Points on a hilly landscape, in no order, each with its height.
From any point a ball rolls to the lowest of the 2 points nearest to it. It stops when none of these is lower. Distance is the straight distance between rows; heights are no part of it.
veg h=5.04: 19  5  -10  -32  -21  -8  4  11  -9  -14  1  0  15  -19  27  -11  6  -17  -11  -8  13  0  25  -8  -2  -18  20
Kosug h=5.16: -2  9  -12  12  -6  -19  -23  -1  6  -22  -4  -10  2  16  5  6  -10  13  21  -17  -1  19  16  -11  -9  7  20
sava h=6.19: 10  -27  16  29  2  -1  8  -14  8  -1  -16  -33  25  12  -10  -20  -4  -2  8  11  -5  1  9  -19  6  12  -10
Nuga h=1.76: 12  16  22  12  -20  -15  17  9  5  16  11  31  -2  30  14  27  -5  9  9  24  4  4  -31  22  -13  23  1
fiz h=5.45: -25  25  -6  -7  4  -12  -20  -5  18  -15  7  15  -16  17  1  19  -24  16  16  11  4  6  4  16  3  7  -11
mebo h=5.02: 2  15  3  21  -9  3  -12  20  -12  20  0  -3  -2  21  13  9  18  17  -1  -10  -4  -10  -23  -20  -21  2  2
tonis h=4.27: 9  -7  6  -38  -15  2  54  -11  -7  9  2  10  19  -29  11  -8  11  -27  -3  11  2  -22  8  6  1  -28  -12
dut h=2.68: 18  21  22  -13  12  -4  -7  10  -11  -30  4  17  -19  2  -21  22  6  4  -9  -31  5  28  5  7  -15  18  29
Bopo h=6.88: -3  8  -11  22  -1  22  -33  -26  -10  -3  -7  -7  -28  33  1  27  16  45  7  -8  -9  -4  -3  0  -14  15  -36
madi h=6.69: 17  10  18  15  17  -9  -12  -5  12  2  6  5  -25  -19  -33  12  -2  5  -15  -12  9  17  -11  -6  13  19  22
gegat h=7.71: -24  11  -6  -9  6  28  -12  19  -19  2  5  14  -27  -1  -13  14  20  26  -4  -33  -8  27  18  4  -24  6  1
rifo h=5.62: -6  8  11  -12  15  -43  -19  -5  32  -9  13  7  -13  9  5  14  -16  -11  3  18  10  11  14  12  29  -10  18
Tuma h=4.82: 5  14  -12  9  -13  25  -26  10  -25  -30  -13  -8  -13  18  19  2  20  33  -5  -36  -13  -2  -9  -25  -53  14  -6
suti h=2.22: -12  11  9  15  12  -25  -7  8  18  9  4  10  -10  15  -21  7  -20  5  15  17  -13  -12  -39  17  4  18  -11
gapof h=0.88: -17  -16  -33  22  5  8  -19  -23  16  -12  -12  -15  -8  -1  -14  -10  -15  17  14  12  -12  -25  0  7  20  0  -48
fufof h=2.99: -5  -1  -37  -16  -21  10  -24  -2  -8  -3  -2  -8  -21  -17  26  10  28  27  -11  -32  -16  -11  0  -18  -20  -23  -7
vefa h=5.20: 4  -23  -15  -36  10  15  38  -26  -47  36  5  -10  20  -16  12  -17  11  -35  -36  11  7  -14  19  4  1  -33  4
bova h=4.81: -19  13  -7  -3  -11  -8  -11  18  13  24  23  -8  6  14  38  7  -10  14  35  -1  9  -9  0  12  -22  -4  -6
mav h=2.51: -20  1  -36  3  -14  37  -25  -16  17  -13  -7  -9  -2  2  21  -2  6  15  7  -1  -6  -17  10  -12  -10  -10  -31
papu h=2.25: 11  11  20  -15  -10  -31  31  -4  -5  35  11  20  12  4  17  -3  -8  -31  11  37  10  -29  -21  8  -1  -8  0
zeve h=5.50: 9  11  33  23  9  -37  18  3  26  -4  14  50  -34  24  10  11  -1  -14  6  34  20  32  8  22  20  14  21
vip h=3.00: -12  -8  -16  9  15  8  -27  15  9  -11  -11  -22  10  22  -12  -20  -7  -12  8  0  -4  0  17  1  5  2  -2
rab h=3.11: 16  -13  28  11  -1  -8  45  22  -20  46  14  31  4  -19  2  0  4  -38  6  10  9  17  -20  12  6  -16  30
Sepi h=7.50: 6  -17  -12  -5  -6  17  35  9  -37  56  14  12  -3  -17  12  -4  23  -8  -36  13  9  0  -9  17  13  -13  1
dabu h=4.03: 3  4  -5  -39  -11  16  28  -9  3  -3  1  16  13  -24  15  7  3  -14  -17  11  6  -19  4  12  16  -26  -15
gem h=0.78: -11  22  -1  6  5  -3  -15  -17  23  -20  -9  15  -22  23  -10  20  6  24  14  10  -16  -24  -19  7  -5  6  -37
pez h=6.15: -15  -21  -20  2  25  28  -7  1  5  2  -16  -22  19  -16  -20  -28  2  -16  -11  7  -10  -29  9  -20  17  -13  -12
Gud h=4.83: 14  16  -2  -31  -4  -17  -12  1  17  -41  -9  1  -4  -15  -11  18  7  7  -3  -15  -15  -23  2  -4  4  -7  -6
kime h=7.11: -20  -14  -5  18  -4  32  12  -20  6  30  -3  -9  8  -5  -4  5  -6  21  -4  22  -11  -25  -32  7  -4  7  -37
tipe h=5.74: 8  1  24  -12  19  -18  -19  -14  34  -20  5  -7  -7  -5  1  7  -16  -6  -5  19  16  -1  25  4  25  0  0
doden h=6.85: 5  15  -10  30  -11  4  -32  -19  -4  -13  -2  -10  -20  16  11  18  1  45  17  -10  3  -3  10  -17  -16  20  -24
Govak h=3.65: 29  -2  14  6  6  9  30  21  -1  10  4  32  -16  -25  -17  -21  17  -43  -21  -3  20  29  -15  4  12  -11  45
soz h=7.07: -22  0  -4  15  -10  10  6  -15  17  19  3  7  -8  0  -10  10  -10  24  12  17  -12  -6  -24  12  0  13  -33
vabe h=2.50: 9  5  28  0  -7  -2  24  34  -14  10  12  36  11  -10  34  21  9  -24  11  9  12  14  -8  -2  9  -36  25
Rosev h=6.25: -9  -40  -19  13  15  10  1  -12  3  -12  -21  -32  16  -9  -19  -20  1  -3  12  -1  -24  -37  7  -4  16  -14  -33
bagip h=5.53: -4  -22  15  21  2  18  24  -1  6  15  -14  -5  12  2  -26  -10  27  2  -18  -6  -15  17  0  -15  6  6  3
toge h=2.07: 10  29  4  -3  -23  -18  10  -11  7  -26  -2  33  -7  29  13  34  7  12  7  3  -2  13  -10  14  -4  1  -1
gad h=4.14: -22  12  24  30  0  -12  13  8  25  15  7  37  -7  8  21  -4  -5  -8  14  32  15  24  11  -15  13  10  10
vume h=6.91: -5  15  -14  7  -5  32  -19  -11  -3  10  1  5  -23  17  3  25  11  35  -11  -2  -8  -14  -25  6  -15  10  -32
suze h=2.86: -3  9  -2  -12  -14  7  21  23  -19  23  7  39  6  -3  33  9  6  -35  -3  24  6  3  -16  11  14  -41  15
fov h=4.96: 4  7  17  -3  15  -19  27  1  20  26  13  11  5  -3  -5  -41  -18  -47  18  31  21  -11  8  12  1  12  3
Ludi h=5.26: 16  6  -5  6  -8  -13  -7  7  4  -18  -1  -4  9  30  2  -7  1  -10  -3  -12  8  36  20  0  -2  10  36
valo h=4.65: 3  5  1  4  -1  -25  23  9  24  4  -1  7  15  0  -11  -46  -5  -35  18  12  9  3  8  -4  7  4  18
dom h=5.81: -10  -13  -3  -2  24  17  -26  15  -11  20  1  -35  15  -3  7  -23  -8  -11  16  7  4  -39  15  -6  -1  -7  -22
lunu h=3.12: 29  -1  30  -19  5  -8  23  1  -10  16  3  -5  21  -18  1  -13  -5  -36  -12  0  12  -5  -23  -15  -4  -11  32
bife h=2.10: -14  -12  -37  -4  -13  18  -13  -17  4  2  -8  -29  19  10  14  -18  -11  1  9  10  -6  -22  0  2  0  -12  -30
gug h=4.38: 7  -3  2  -9  9  9  -3  7  8  -13  -1  -21  17  -28  -14  -22  -20  -9  14  -3  2  -28  13  -6  -2  10  -17
buri h=5.25: -24  10  4  -2  -9  -8  7  11  17  -5  5  10  4  -14  -3  4  -11  3  26  -9  -3  18  6  -8  -7  -1  7
Gobir h=6.78: 15  -7  27  7  14  14  8  -6  10  9  9  -6  1  -29  -16  0  -5  -2  -16  1  16  10  7  -12  11  17  9
miv h=5.11: -10  14  20  -17  -4  -22  19  9  22  -5  8  24  10  -14  -3  8  -21  -17  20  5  4  4  -11  9  7  -9  13
poma h=6.70: -7  -11  11  28  13  -16  -20  -6  13  3  -1  -14  -9  26  -15  2  -13  9  6  10  -6  15  4  6  16  19  -2
luk h=3.70: 4  -10  -6  -25  5  33  -6  17  -23  3  -9  -23  10  -1  14  -12  19  9  -35  -13  -9  -24  -10  -5  -19  -9  -15
bev h=2.78: -10  20  -31  -7  -13  21  -28  -10  1  -23  -12  9  -18  2  14  13  21  19  -5  -12  -10  -6  7  -20  -8  -11  -13
mam h=3.99: -3  -4  3  -26  4  20  4  28  -17  20  5  -12  13  5  13  -14  12  -10  -15  -6  -4  -19  -12  10  -18  -8  -8
kifi h=6.03: -13  -26  -9  2  21  26  -16  17  -11  10  -8  -30  7  -22  -12  -17  7  3  -5  -13  -12  -27  12  -18  2  -11  -9
Pek h=4.74: -4  -11  -16  -37  -2  -14  23  -2  4  5  -2  -13  5  -27  -8  -14  13  -10  3  -10  -21  -36  -9  8  1  -25  -16
zod h=2.96: 26  4  19  -25  3  -16  7  26  -9  -22  13  15  -21  -23  -7  14  18  -2  -10  -38  5  24  17  11  -10  3  32
fuput h=4.94: -14  13  -14  -16  -9  -20  -24  -13  22  -38  -11  8  -4  -3  3  23  2  7  6  -1  -12  -8  10  -18  13  -20  2
dokos h=3.24: 5  10  -21  -24  -13  26  -9  8  -19  4  8  -2  -18  -30  23  7  15  26  -30  -22  1  -14  -9  -3  -18  -12  -16
Mezi h=3.08: 4  -19  -23  2  -4  21  -11  1  -17  -31  -18  -29  12  -13  -11  -11  -22  9  4  -21  -19  -31  -33  -1  -19  1  -31
bif h=2.21: 10  31  -9  -14  -21  -10  -5  -14  -11  -33  -3  19  -21  34  14  33  27  25  7  -23  -5  12  2  8  -20  1  1
pav h=7.02: -8  6  8  6  -14  16  11  -2  7  28  8  19  -10  14  6  19  7  22  -4  20  1  -2  -13  25  -5  16  -29
guteb h=6.54: -7  -7  4  15  16  7  -12  -27  8  -14  -14  7  -15  7  -32  19  13  7  -22  -3  -10  31  8  -18  24  0  19
Sanu h=1.38: -7  18  17  1  -17  -8  16  9  27  8  2  26  4  20  25  4  5  0  23  22  1  -15  -10  1  -8  5  -22
vil h=2.69: 23  10  20  -11  -7  -20  30  7  -13  21  5  16  22  8  5  -12  -5  -36  0  16  6  -12  -33  3  -8  -6  20
Sudu h=0.54: -21  0  -13  6  6  13  -13  -26  25  -24  -11  1  -16  7  -14  16  -4  26  9  11  -14  -22  1  9  10  4  -49
gagos h=4.92: 7  13  -19  15  -10  9  -31  11  -11  -15  -8  -14  -5  29  13  5  11  22  5  -23  -16  -20  -34  -13  -33  7  -13
bago h=6.47: 7  -36  -12  -2  4  24  -32  11  -11  -38  -15  -39  14  -29  -7  -16  -15  -1  17  -22  -14  -35  30  -1  -9  3  -21
gibip h=2.70: 6  -23  -8  26  12  -12  -29  22  0  -23  -18  -36  12  35  -9  -19  5  -3  23  -14  -13  -2  23  3  -2  10  1
zis h=2.64: -14  12  4  18  -14  -34  5  -12  22  4  15  -1  9  9  28  -1  -32  12  32  24  13  8  0  -4  -1  11  -2
dipeb h=3.04: -5  17  15  16  20  -22  -37  -19  2  -25  2  4  -23  4  -16  37  -27  30  21  -4  -2  5  -4  -11  1  18  1
Vavo h=5.95: 10  -12  -6  9  -27  -12  25  -16  -6  30  -2  -22  20  16  12  -25  5  0  11  15  1  -2  -2  0  -6  3  -16
Sasob h=7.59: -11  -8  1  0  3  15  7  13  -10  39  10  7  -5  0  6  7  23  -1  -22  5  4  10  6  9  16  -9  2
Migir h=3.01: 8  -6  -5  -23  -15  9  19  20  -17  9  16  4  -8  -12  21  5  23  7  -8  -17  11  17  36  26  -3  -6  -7
Gedo h=6.62: -44  4  26  21  27  -2  -24  -20  15  -3  2  25  -24  18  -11  23  -19  11  10  24  -3  33  3  -11  16  10  4
naket h=2.49: 2  3  4  13  9  -2  -3  5  12  -4  -11  -2  13  15  -26  -14  -16  -11  3  10  -8  -7  -28  10  4  16  -4
Sinu h=1.93: -2  28  18  10  -13  -19  5  5  7  -7  4  27  3  39  13  37  -8  17  19  8  -4  9  -30  7  -18  12  12
kob h=6.43: -10  -27  -5  -4  6  23  0  -16  3  -18  -20  -9  6  -24  -12  24  37  22  -35  -16  -25  -4  17  -28  8  -18  2
noloz h=7.23: -22  -28  -22  -6  -6  38  24  -14  -17  30  -4  -20  19  -22  7  -19  16  8  -17  -6  -12  -20  -8  -11  -15  -20  -19
zutu h=4.00: 15  -15  11  -18  9  -14  -5  15  9  -27  -4  -26  13  -26  -23  -21  -9  -16  15  -26  -7  -12  10  -3  -11  8  13
kupad h=6.33: 1  -42  -17  24  12  8  -34  5  -3  -27  -20  -35  7  -12  -7  -10  -6  -4  24  -10  -16  -41  23  -13  15  -9  -31
Maba h=4.93: -2  6  -3  -36  6  -25  5  7  11  2  7  -4  9  -15  -6  -5  -6  -19  8  -1  -6  -20  -4  14  8  -19  7
vovo h=5.49: 19  -4  1  -12  -8  -7  38  -12  -34  49  7  -2  13  -9  10  -22  12  -23  -10  17  9  -25  -8  -5  -12  -9  -6
fodu h=2.84: -2  15  2  14  -19  -34  -7  -22  19  -5  8  0  -9  7  26  24  -13  34  28  11  0  -9  -6  -6  -6  4  -21
bala h=6.59: 14  7  13  7  25  6  -13  -17  1  -15  -11  18  -31  9  -36  12  31  8  -28  -16  0  23  19  -14  15  12  18
Fud h=1.77: -3  17  28  5  -17  -15  28  11  14  22  9  46  4  9  31  10  -11  -17  19  44  11  -17  -25  4  2  1  -4
Kuf h=3.30: -8  -13  -8  -2  -1  17  -14  1  -1  -10  -13  -19  11  12  -3  -2  9  6  -11  -4  -13  9  9  -6  2  -5  0
pon h=4.04: 2  17  8  -13  14  0  -25  -8  20  -37  -1  14  -14  5  -17  10  -12  -12  -6  -4  13  29  24  6  12  6  29
gep h=3.56: 15  3  10  14  11  -25  4  -16  19  9  9  8  -22  0  -30  -5  -18  -2  -15  23  12  18  -13  27  23  26  8
Fav h=5.52: -14  -7  -23  -21  10  5  -7  2  -9  35  8  -28  8  -14  7  -27  -1  -10  5  6  2  -32  10  2  0  -18  -17
ledu h=5.13: 3  12  -1  9  -20  10  13  23  -11  36  1  16  -2  18  30  -1  32  0  -7  5  -1  -11  -30  -15  -17  -13  0
Fekap h=4.77: 8  8  -13  -25  -25  1  9  15  -16  -24  -6  15  0  -11  23  2  25  -1  -21  -25  -7  14  9  -9  -13  -19  15
siv h=5.01: -33  15  -14  28  22  -30  -38  7  10  -4  11  0  -26  20  -6  6  -20  18  39  -4  -3  6  5  -2  -3  14  5
vazir h=3.82: -6  13  -14  -24  7  2  -26  -1  5  -29  -4  7  -12  -17  -18  11  -10  -2  -14  -17  2  20  13  6  10  0  21
zapa h=2.37: 18  -30  -12  36  15  2  -30  10  -16  -26  -16  -39  12  23  -12  -24  -25  -8  21  -12  -1  -15  9  13  8  18  -20
dedad h=5.24: -2  6  27  -8  10  -19  30  15  15  29  18  41  3  4  13  -20  -20  -46  16  50  23  -2  2  33  7  5  15
nared h=5.08: -15  19  -13  22  7  -28  -21  12  12  -8  -4  4  -5  28  -8  0  -11  1  19  -3  -9  8  -16  -10  0  7  20
muti h=3.44: -18  -1  1  -5  -3  -9  10  20  -6  26  5  10  3  10  -11  8  -1  -12  1  0  -8  27  -27  22  3  -12  23
nuvir h=7.16: 23  -3  7  -7  -27  13  30  14  -31  -4  10  25  5  -3  36  19  7  -16  -9  10  14  39  5  22  9  -24  9
Segoz h=3.85: 12  4  -5  4  -3  -17  -18  -1  -2  -10  -1  -24  12  -14  -9  -13  -26  -6  4  -11  5  4  -13  -16  -1  5  23
tatos h=7.01: 1  27  16  -1  -13  11  0  -12  -10  -26  6  30  -6  3  4  30  -13  18  8  -18  15  47  16  -5  -17  19  21
ler h=3.79: -18  -2  2  -15  6  12  -3  34  -1  16  2  -9  6  19  -2  -3  10  -1  8  -8  -19  -16  -21  18  -20  -1  -11
Fedef h=4.95: -22  14  -5  23  6  -29  -23  15  14  6  20  -9  -4  28  22  13  -23  26  42  1  2  -6  1  11  -13  14  0
vipe h=3.47: 8  -11  -12  -21  -1  29  -19  3  -23  -10  -1  -28  -6  -28  18  2  12  24  -36  -21  -9  -31  -5  -14  -19  -5  -19
kerid h=4.53: 7  -13  -11  -39  -10  -2  45  -6  -5  -1  -4  1  12  -41  -3  -22  23  -14  -11  -13  -10  -24  11  -8  -7  -23  -8
Miba h=5.29: 21  0  6  -13  -10  1  31  17  -33  38  4  7  5  -3  26  -11  31  -9  -23  3  4  -23  -19  -8  -15  -16  -4
gam h=7.65: -18  -5  0  -4  9  17  -1  11  -7  19  6  10  -20  -8  -13  12  24  11  -15  -17  -1  30  22  6  9  1  7
guk h=6.94: 16  17  21  4  -15  11  7  -6  7  -19  1  13  0  -21  -2  11  -9  14  -3  -10  19  26  21  -16  -6  24  5
nez h=7.41: -4  -27  -11  -20  -11  18  65  -1  -47  45  5  16  11  -21  9  -17  22  -22  -26  6  -6  -1  -22  21  -9  -25  1
Difet h=3.57: 34  -13  24  -17  11  -20  11  -2  -1  -4  1  -23  18  -26  -12  -25  -4  -31  0  -17  4  -8  -2  -17  -8  -2  30
dof h=4.05: -14  4  -7  -15  -17  30  -2  11  8  -6  4  -4  17  40  31  2  14  2  13  -2  -1  9  12  16  -25  -2  -15
Sofes h=5.41: 11  15  34  7  12  -32  21  16  35  2  17  43  -15  13  9  -4  -14  -34  8  34  24  9  -3  25  16  12  21
nuf h=3.64: 6  6  5  25  21  -7  -35  23  -2  -13  -5  -21  4  1  -21  -12  -29  -8  14  -13  3  -3  -20  -15  -6  14  23
rume h=4.69: 5  11  -6  -22  6  -1  -23  12  17  -34  -4  -11  5  -14  -8  0  -7  3  9  -9  -5  -37  1  2  -2  0  -19
mibab h=3.41: -16  5  -8  16  12  10  -46  20  -10  -19  -5  -18  5  -1  -7  2  -29  7  22  -24  -4  3  -4  -23  -17  8  15
Takag h=3.28: 26  8  1  -5  -4  -24  16  -4  13  0  12  1  -8  -18  -21  -12  -10  -1  -6  -2  17  10  4  23  11  25  1
befu h=3.80: -9  7  -5  -2  4  14  -25  14  9  -18  -4  -16  6  46  11  7  -6  11  13  6  -4  -10  8  21  -14  11  -25
regi h=3.62: -7  -12  -1  15  8  -15  -26  12  8  -3  -1  -29  3  46  13  3  -5  8  27  6  -13  -21  -4  15  -6  -1  -24
vemoz h=4.30: 3  15  22  15  -7  -11  8  18  13  20  13  19  6  9  32  1  0  -9  14  16  25  11  18  -13  4  -2  17
vor h=5.35: 26  9  6  -33  -6  2  2  -1  -3  -20  2  -2  16  -33  13  -9  -16  -32  -19  -2  21  1  8  -14  6  -16  32
Noz h=3.59: -9  15  -33  -16  -1  4  -18  -16  -2  -35  -11  6  -19  -12  -31  5  -8  21  -2  -23  -13  13  5  8  1  11  -1
Dosek h=2.81: 14  0  35  -5  4  -12  22  27  -5  21  15  21  3  -7  9  11  1  -33  3  3  17  15  -11  11  8  -15  31
bavan h=6.81: 18  9  -14  37  0  -14  -31  -2  -3  -1  -3  -21  -17  13  5  0  5  31  9  -4  3  -21  4  -20  -1  19  -19
ladil h=6.34: 10  -29  -5  8  11  22  3  -8  0  -34  -26  -26  14  -17  -34  -10  13  7  -24  -19  -19  -8  6  -15  6  9  -5
fosi h=7.10: 15  3  13  6  -21  10  10  2  -28  8  15  25  -1  4  32  39  -7  0  -11  12  24  45  3  17  15  -10  18
zol h=6.66: -20  -1  28  28  27  -27  -21  -12  25  -8  5  8  -24  33  -8  10  -9  5  12  19  2  31  14  -1  14  20  10
pagar h=7.31: -17  -19  -16  -22  -9  28  48  -5  -24  32  -2  -3  19  -16  5  -26  19  -16  -15  -1  -9  -9  -10  1  -18  -22  -7
suli h=2.82: 5  -5  6  -9  10  0  9  -1  -4  11  -6  -15  21  -4  -20  -15  -8  -16  -13  7  -6  -19  -30  0  3  4  -2
mevi h=5.37: 12  11  8  11  -8  -3  14  18  4  -4  -3  5  6  17  -9  -14  7  -9  -3  -9  3  25  -8  0  -10  17  25
kaso h=3.97: -19  12  6  13  -8  8  12  0  11  14  0  29  3  10  1  3  -9  -7  -2  27  5  20  -14  1  12  5  4
Disuk h=2.94: -9  26  2  12  -6  -32  -23  -33  9  -30  3  9  -22  28  9  40  -16  39  31  1  -4  3  -4  -3  -9  10  -10
zedu h=3.52: -15  -6  -1  -2  -8  -3  1  -16  19  -8  -4  -5  13  7  6  7  -7  5  4  15  -6  1  4  -5  13  -9  -17
putib h=6.39: -4  -26  -7  -5  17  26  3  -13  -6  -34  -20  -6  -7  -22  -36  12  31  25  -40  -27  -23  -5  14  -10  4  2  -2
dok h=3.77: 0  -1  12  18  1  -13  14  -9  16  24  7  15  1  9  -5  -11  -15  -15  -9  34  13  16  -10  15  19  20  5
radu h=1.04: -2  34  -7  2  -17  -4  2  3  23  -5  0  25  -16  23  13  13  6  11  12  13  -5  -24  -30  13  -16  11  -26
Ludig h=2.33: -10  2  13  9  2  -43  4  -15  22  9  16  -4  8  0  20  -16  -37  -14  23  30  21  14  10  -4  15  2  18
begus h=1.87: -2  5  -15  21  1  -32  -18  -19  24  -16  -1  -11  0  1  5  -24  -36  -3  18  20  13  7  16  -13  20  11  7
pepeg h=3.63: 17  -19  0  -33  10  10  35  10  -22  2  5  3  0  -39  -3  -17  16  -19  -46  -17  5  9  9  18  8  -18  17
gorop h=7.76: -32  8  -18  -3  -14  34  1  -1  -1  5  3  20  -22  -3  -1  16  21  27  6  -22  -10  25  6  4  -18  3  -16
Rega h=4.60: -5  3  -14  -5  -19  -9  -12  14  -11  20  15  -23  6  -8  26  -2  -7  14  19  -19  9  1  7  -6  -17  -4  5
Non h=3.21: 5  -9  7  -22  5  14  29  -4  -20  13  0  0  15  -28  -11  -3  -5  -12  -35  -4  1  -1  -23  8  5  -10  11
Pup h=4.59: 6  18  30  6  21  4  -17  21  22  -2  6  12  -7  29  10  5  11  -9  -6  14  20  3  28  -4  9  7  9
Puna h=5.46: 4  -6  28  24  5  5  10  11  14  7  -11  3  8  24  -18  -7  17  -9  -3  1  -8  17  -6  -15  2  14  12
mized h=2.77: 18  -21  -10  -5  4  5  -11  -1  -28  -9  -14  -44  20  -13  -10  -17  -16  -3  -4  -13  -13  -37  -24  -7  -8  -4  -13
toruk h=4.73: 15  17  -8  -10  -19  15  -11  5  -27  -35  -15  7  -22  9  14  5  36  34  -24  -37  -15  7  9  -21  -42  10  3
debip h=1.51: -12  -4  -22  24  2  -18  -22  -20  19  -24  -11  -8  -10  -11  -17  -5  -21  11  16  1  -6  11  16  -13  19  8  -5
zufel h=5.54: -22  11  2  -12  2  -37  -12  -9  27  -6  9  11  -11  24  15  13  -22  6  14  27  -1  5  1  27  20  -3  -6
tik h=5.68: 7  -30  4  2  2  10  42  -24  -4  30  0  -7  18  -22  -6  -9  20  -10  -24  8  7  2  17  -10  22  -13  4
nev h=7.05: -4  17  15  1  -20  18  3  -5  -24  -4  9  29  -5  4  17  42  -6  18  -3  -7  13  46  0  7  -4  1  12
Ponep h=7.17: -11  -14  -6  -1  -8  32  31  -11  -1  27  -2  -10  14  -27  -7  -10  8  11  -4  2  -9  -27  -24  -8  -11  0  -26
zez h=3.19: 7  -5  -20  2  -9  -1  -13  -2  -27  19  -1  -37  14  12  6  -15  -16  6  -4  -1  -7  -18  -31  10  -15  5  -10
sutub h=1.99: 11  -34  -21  29  0  12  -20  -18  -15  -30  -22  -33  17  2  -14  -12  -34  0  7  1  -5  -11  -1  5  15  10  -25
nefav h=1.44: 4  -25  -23  6  1  19  -5  -32  -14  -4  -10  -40  27  -5  -4  -19  -32  -2  1  16  0  -29  -5  10  13  3  -34
Puz h=3.23: -6  0  -6  -7  -12  -8  17  10  -18  38  5  21  5  4  6  3  -2  -24  -15  18  1  13  -33  17  15  -15  24
boku h=4.36: 6  -7  0  -6  -1  -23  24  2  -1  26  7  -3  13  -12  -9  -39  -6  -42  10  4  13  15  4  0  5  -9  34
Rebal h=2.98: 22  4  19  -5  -4  -25  27  5  17  1  12  11  -8  -6  0  -4  7  -12  5  0  17  14  22  23  14  6  7
nel h=2.56: 2  16  -8  -12  -12  -1  9  16  -1  4  16  15  -9  -2  11  5  5  2  2  -3  15  16  16  23  2  5  -3
Naz h=6.58: -33  -2  23  15  22  9  -7  -27  16  -4  -1  28  -23  -3  -24  33  -1  15  -10  12  0  32  14  -13  28  -3  8
vonem h=2.00: -12  11  5  -3  -11  -22  8  18  9  24  10  17  -3  24  3  17  -11  6  16  16  -13  -12  -47  30  -13  10  -1
vasez h=5.65: 9  -7  -8  -19  17  -1  33  -28  -38  43  3  -11  18  -13  -7  -26  9  -29  -19  18  -3  -48  -9  -10  -11  -15  -8
Bege h=6.08: -1  -15  2  26  -16  -5  9  -7  -1  14  -7  -33  32  22  17  -29  -4  0  32  11  -3  -13  5  -16  -14  8  -16
fom h=4.61: 23  8  0  -6  -16  -1  -4  9  -14  -30  -11  -1  -5  -2  9  3  31  15  -23  -28  -8  7  11  -27  -16  4  14
bosif h=6.27: 13  -28  7  30  16  6  -14  -9  11  -31  -24  -24  10  -5  -26  -16  0  -1  3  -6  -12  -9  12  -23  15  11  -9
Bap h=5.36: -27  19  0  -2  -5  -11  -8  -6  19  -14  10  16  -2  -4  3  14  -33  7  24  5  9  30  8  6  4  6  11
ponil h=2.42: 16  25  -2  -22  2  3  -15  -4  -12  -44  -8  12  -21  19  -12  14  17  19  -12  -26  -3  14  15  7  -17  16  7
Tugi h=3.45: -3  16  -40  0  -9  1  -17  -10  -1  -34  -9  -1  -20  4  -28  0  -3  21  14  -25  -19  -2  -8  16  -13  18  -26
vikes h=3.46: 9  -12  -22  -28  -7  15  27  16  -22  2  4  1  -12  -31  1  -17  24  8  -39  -25  3  14  22  16  -3  -4  -1
rez h=6.76: 13  -7  -3  30  9  -31  -21  -10  7  5  3  -26  -10  9  -6  -6  -6  16  12  10  1  -16  1  -6  16  15  -17
lamak h=4.39: 3  4  -12  -6  -19  8  -16  12  -19  0  10  -12  -5  -17  16  4  1  24  -4  -29  8  15  15  -13  -19  5  8
gipap h=3.98: 1  -3  1  -3  8  1  19  22  2  22  5  16  -1  -24  -10  -28  14  -38  -8  -12  14  25  6  -10  11  -15  37
loz h=3.27: -5  -1  -27  8  -3  16  -17  13  -6  -23  -13  -18  -4  6  -21  -8  -10  12  17  -22  -22  -21  -31  11  -16  12  -27
Los h=5.60: 2  -39  10  13  6  15  34  -13  -11  30  -9  -24  22  -12  -21  -13  23  0  -25  -4  -10  2  -7  -15  7  -5  8
Zomal h=3.43: 3  -7  -10  0  -2  -7  -26  -8  -5  3  -4  -32  12  25  1  10  -21  12  6  2  -12  -15  -27  18  2  0  -18
refas h=5.47: 10  -29  -13  -37  22  1  32  -39  -41  21  -5  -30  27  -24  -11  -23  8  -29  -27  -2  -8  -38  8  -9  -10  -28  1
lifaf h=5.22: -16  -6  -13  -19  9  9  9  -16  -10  40  9  -12  18  -15  8  -23  -10  -25  0  27  13  -21  18  -3  11  -21  -5
mep h=4.42: 2  1  31  2  32  4  -29  14  24  -17  1  -5  -9  18  -9  3  11  -9  2  0  13  18  43  -5  7  10  16
por h=6.87: 13  9  28  13  -1  26  18  -5  5  2  11  29  -12  -37  -4  17  0  0  -16  1  29  29  13  -13  15  7  15
gesor h=6.96: -13  6  -8  -7  -10  38  -3  3  -6  19  3  8  -6  18  0  15  5  18  -20  5  -4  4  -25  24  -8  7  -19
Lukel h=4.78: 0  -3  -15  -36  -7  11  29  -9  -30  38  10  2  17  -13  25  -21  4  -35  -1  20  17  -10  27  10  -1  -30  -4
Basa h=4.12: 21  -11  -10  -5  -12  -12  -13  4  -19  -12  -2  -28  8  -32  -2  -17  -4  13  -12  -29  -5  4  3  -20  -12  9  16
novo h=4.22: -11  10  16  1  34  1  -38  -8  28  -44  -7  1  -12  20  -24  8  -12  -4  10  4  2  17  32  2  10  13  10
zadok h=6.64: 14  16  23  14  32  -11  -24  -15  12  -12  1  26  -42  0  -31  17  11  0  -12  -7  13  24  9  -9  14  9  31
fozez h=1.22: -15  -16  -37  45  -3  -1  -32  -22  5  -29  -19  -10  -18  -4  -18  -3  -21  23  31  -8  -15  -5  5  -10  10  8  -35
Tugo h=6.48: -8  -20  14  8  2  20  11  -21  11  2  -9  1  9  -28  0  24  20  14  -25  -2  -4  8  13  -35  23  -18  10
sanar h=3.61: -21  8  -4  -9  -1  -8  -6  30  -2  17  5  7  -8  22  -5  11  16  5  5  -13  -17  7  -20  16  -9  -8  8
guz h=3.20: -9  18  -6  9  13  2  -48  -8  -8  -41  -12  2  -14  -14  -23  21  -27  17  14  -16  -7  -1  -2  -28  -3  10  13
leko h=3.78: 1  0  1  -20  -2  13  10  -14  10  2  1  4  11  -7  5  1  -5  -13  -20  18  11  0  10  6  25  -10  -4
fim h=4.46: 1  22  19  12  10  -12  -12  35  14  2  13  18  -5  22  25  13  12  -6  12  -1  20  10  23  -14  -3  -3  31
tama h=5.80: 14  -21  7  1  -23  -3  41  -19  -13  27  3  -5  23  -2  8  -15  15  -10  -12  12  11  14  15  0  9  -3  1
devu h=6.51: -3  -32  14  18  17  3  -10  -24  15  -7  -12  -14  -4  -18  -30  21  13  12  -19  -8  -14  23  17  -26  25  -8  21
Foraf h=3.38: 34  -15  16  9  -2  -4  44  10  -22  33  8  23  -3  -24  -6  -17  17  -36  -26  2  14  21  -25  8  9  -10  36

Two balls start at each pair of points below. Name the first point that both come to, or write none.
kime / leko -> none
Basa / vor -> Sudu
madi / zol -> guteb

Where does a ball stop that starts at each point below?
zeve -> nel
rez -> Sudu
Sofes -> vabe
rume -> Sudu
nez -> Sudu
kupad -> Lukel
novo -> mized
rifo -> nefav
sava -> Sudu
luk -> nefav
kerid -> nefav

Call two points neighbours if one is among the 2 nearest of the other. Go from one point of each pair to the other, from neighbour to neighbour, staying as low as possible. Name the highest point that can't be avoided.
nel / Nuga -> pepeg
Lukel / fom -> vasez
Nuga / mized -> Pup
vabe / nefav -> mam
